Points, in no order, along strands that fork, close into loops and pass close to each other.
Two points are linked if the straight distance between their rows is under 39.5. Some points are linked to none.
Guvo: [  7  -5  13  12 -11  -3 -13  15 -16]
Vig: [ 12  18 -40   4  10  17 -37 -39 -58]
Mol: [ 10  41 -63  -7  37  37 -48 -50 -50]
sanam: [ 10  56  29  34 -35   6  28  -5 -56]
rubo: [-13 -46  -6 -14  17 -17 -10  10  13]
mavu: [  8  58  -9  40 -18  30 -11 -23 -62]
tup: [-19   2  35  36 -46 -10  58   7  -5]
romi: [  6 -16 -28 -22  34 -22 -35 -21 -37]
ditap: [-17 -32  15  21 -30   2  27  13  31]
vor: [  8  49 -23  32   9  36 -38 -17 -58]
novut: [-13  29  51  19 -45   9  85  20  50]
guges: [-24 -37   2  -6  19  -1  -1  29  46]
fal: [ -7  38  57  19 -46 -10  80  20  12]
fegim: [ 21  31 -34  19  -6  30 -32 -46 -60]
Nif: [ -4   5  39  18 -38   9  36  32  45]
vomos: [-34 -35  -2   0  18  18  10  23  82]
Fev: [ 16 -18   0 -20   9 -11 -32   7  -8]
Pima: [ -2  26  46  27 -31   3  29  35   0]
tabiz: [  5  17  11  39 -40  -1  14 -20 -53]
Piriv: [ 16  10  -1  -5  16   3 -41  11 -31]
vug: [-41 -12  19  36 -15  21  47  22  73]
siru: [ 10  51  40  32 -45  -7  51  -7 -48]
Bove: [  1  38  52  26 -47 -12  67  14  -7]
Peki: [ -9 -43 -16 -27  25 -27 -16   0  -2]
vilif: [-31 -31   2  12   4  23  20  20  85]
Mape: [ 10 -13 -16  -9  12  -7 -32 -19 -38]
Gimim: [ 16  30  -1  23 -11  16 -24 -10 -50]
vifu: [ 22  44  -4  31 -19  23 -20 -18 -54]
soko: [-29 -37  -1 -13  31   7  -2  27  67]
Tena: [ 15  12   1  33 -35   0  -1 -23 -52]
Papo: [ 15  20 -24 -44  61 -15 -49  -5 -31]
tes: [ 17  16 -14  -7  27   8 -50  -1 -41]
zoz: [ 11  32 -33 -35  64  -3 -54 -10 -39]
Kon: [ 16   3 -12 -38  43 -15 -46   3 -22]
mazil: [-13  17  39  22 -43  17  80  17  74]
Nodo: [ 13  28 -28 -14  42   9 -53  -9 -43]
parol: [ 10  11 -45 -11  35  10 -43 -41 -55]
Labip: [ -5 -50 -17 -43  33 -23  -1   1  48]
mufu: [ 17  -4 -14   6  -5   0 -31 -17 -44]
kitif: [-15 -57 -12 -12  -1  -1  13   3  68]
lus: [ 14 -32  -1 -37  12 -10 -21  15  44]
lezu: [  6 -20   5  -7   4  -4 -22  14  -3]
Poras: [ -4  10  43  21 -34   6  29  37  24]
vubit: [-16 -49 -18 -52  42 -35   1   3  40]
minad: [  3 -16 -28 -53  54 -38 -27 -13 -19]
fik: [ 14  44 -39  24 -12  42 -27 -49 -59]
papu: [ -5 -13  23   6 -25  18  16  29  71]
kigad: [-11   7  30  20 -42  25  60  16  84]
movu: [  9  37 -71 -22  47  24 -46 -58 -49]
Rep: [-26 -20  24  30 -33   2  41  18  35]
tageg: [  8  45  48  26 -50 -15  62   5 -29]
gezi: [ 28  -7   6   8 -35  -4 -10 -13 -28]
vigu: [ 11  10   7  -7  21   3 -42  29 -14]
Lagop: [-11 -16 -15 -64  66 -49 -16   6  13]
Pado: [ 13 -15  -7 -35  30 -17 -36  12  -6]
nelo: [ 25  -1 -11   8 -22   3 -24 -23 -41]
Rupu: [-19 -48   3  14 -23   3  28   8  51]
kufup: [  4  27 -67 -31  56   6 -41 -57 -53]
nez: [  9   5 -46 -50  63 -32 -33 -40 -40]
giv: [ -2 -38 -19 -43  40 -36 -20  -5  -4]
Kiz: [ 16  15  11  24 -16   6 -21   5 -35]
dum: [-40   2  34  38 -25  14  68  24  55]
zegep: [-16 -34  10  17 -15  -7   7  14  18]
Roda: [  6   1 -39 -21  40 -12 -42 -31 -49]
Mem: [  6 -37   3 -29   8   0  -9  20  63]
tede: [  6 -24 -10 -58  43 -27 -22  18  29]
tagup: [ 11 -30  -3 -47  27 -20 -24  17  31]
Sabot: [ 25  -2  16  15 -44  -1   3  -1 -15]
lita: [ 19 -33   8 -10 -26  -9 -12   5  17]
kun: [-17 -52  -4   1 -17   3  19   3  63]
vov: [ 15 -34   9 -14 -23  -4  -6  16  33]
dos: [  7  49 -41  21  23  42 -43 -29 -57]
Vupu: [  5  24 -58 -44  68 -17 -40 -49 -49]
Pek: [  0 -16 -10 -58  63 -37 -23  15  21]
Bev: [-16 -40   5   1   1  -6  -1  20  25]
tasa: [ -5  -6  26  26 -31  -6  19  18  -5]
Sus: [-30 -17  12  26 -13  27  39  19  82]
vuzi: [ -4  12  31  35 -45 -12  43   1 -29]
pobub: [-28   8  41  35 -41  -7  74  16  17]
Nale: [-14  35  56  16 -43  -3  85  25  31]
lub: [  0 -30  10  -7  -7  14   6  26  68]
lusur: [ 10  64   9  42 -25  16  12 -15 -63]
Lik: [  4  45 -55  11  25  45 -43 -44 -54]
belup: [ 19 -20  16   3 -41  -5   2   3   5]
misap: [ 10  -3 -31 -59  63 -47 -28 -26 -24]
vuzif: [  2  18  25  36 -40  -6  23  -1 -39]
loz: [-17 -55 -15 -32  21  -9   7   3  64]
vir: [ -7   1  28  18 -34  24  39  26  70]
Tapan: [-36   6  39  40 -36   4  73  22  38]

A piece is all that can be reached along the links. How many separate loops has the piece of each point below (a circle has one, a figure eight two, a Y none), and how many tips (points with one link)?
belup | loops 0, tips 2
Lik | loops 0, tips 4
Mem | loops 0, tips 3

Name the points in between on the shortest way along the links from the first point to the second, in order.
fegim; Roda | Vig, parol
lezu; zoz | Fev, Pado, Kon, Papo
parol; Mape | Roda, romi
Labip; kun | loz, kitif
gezi; lita | Sabot, belup
kigad; Poras | vir, Nif
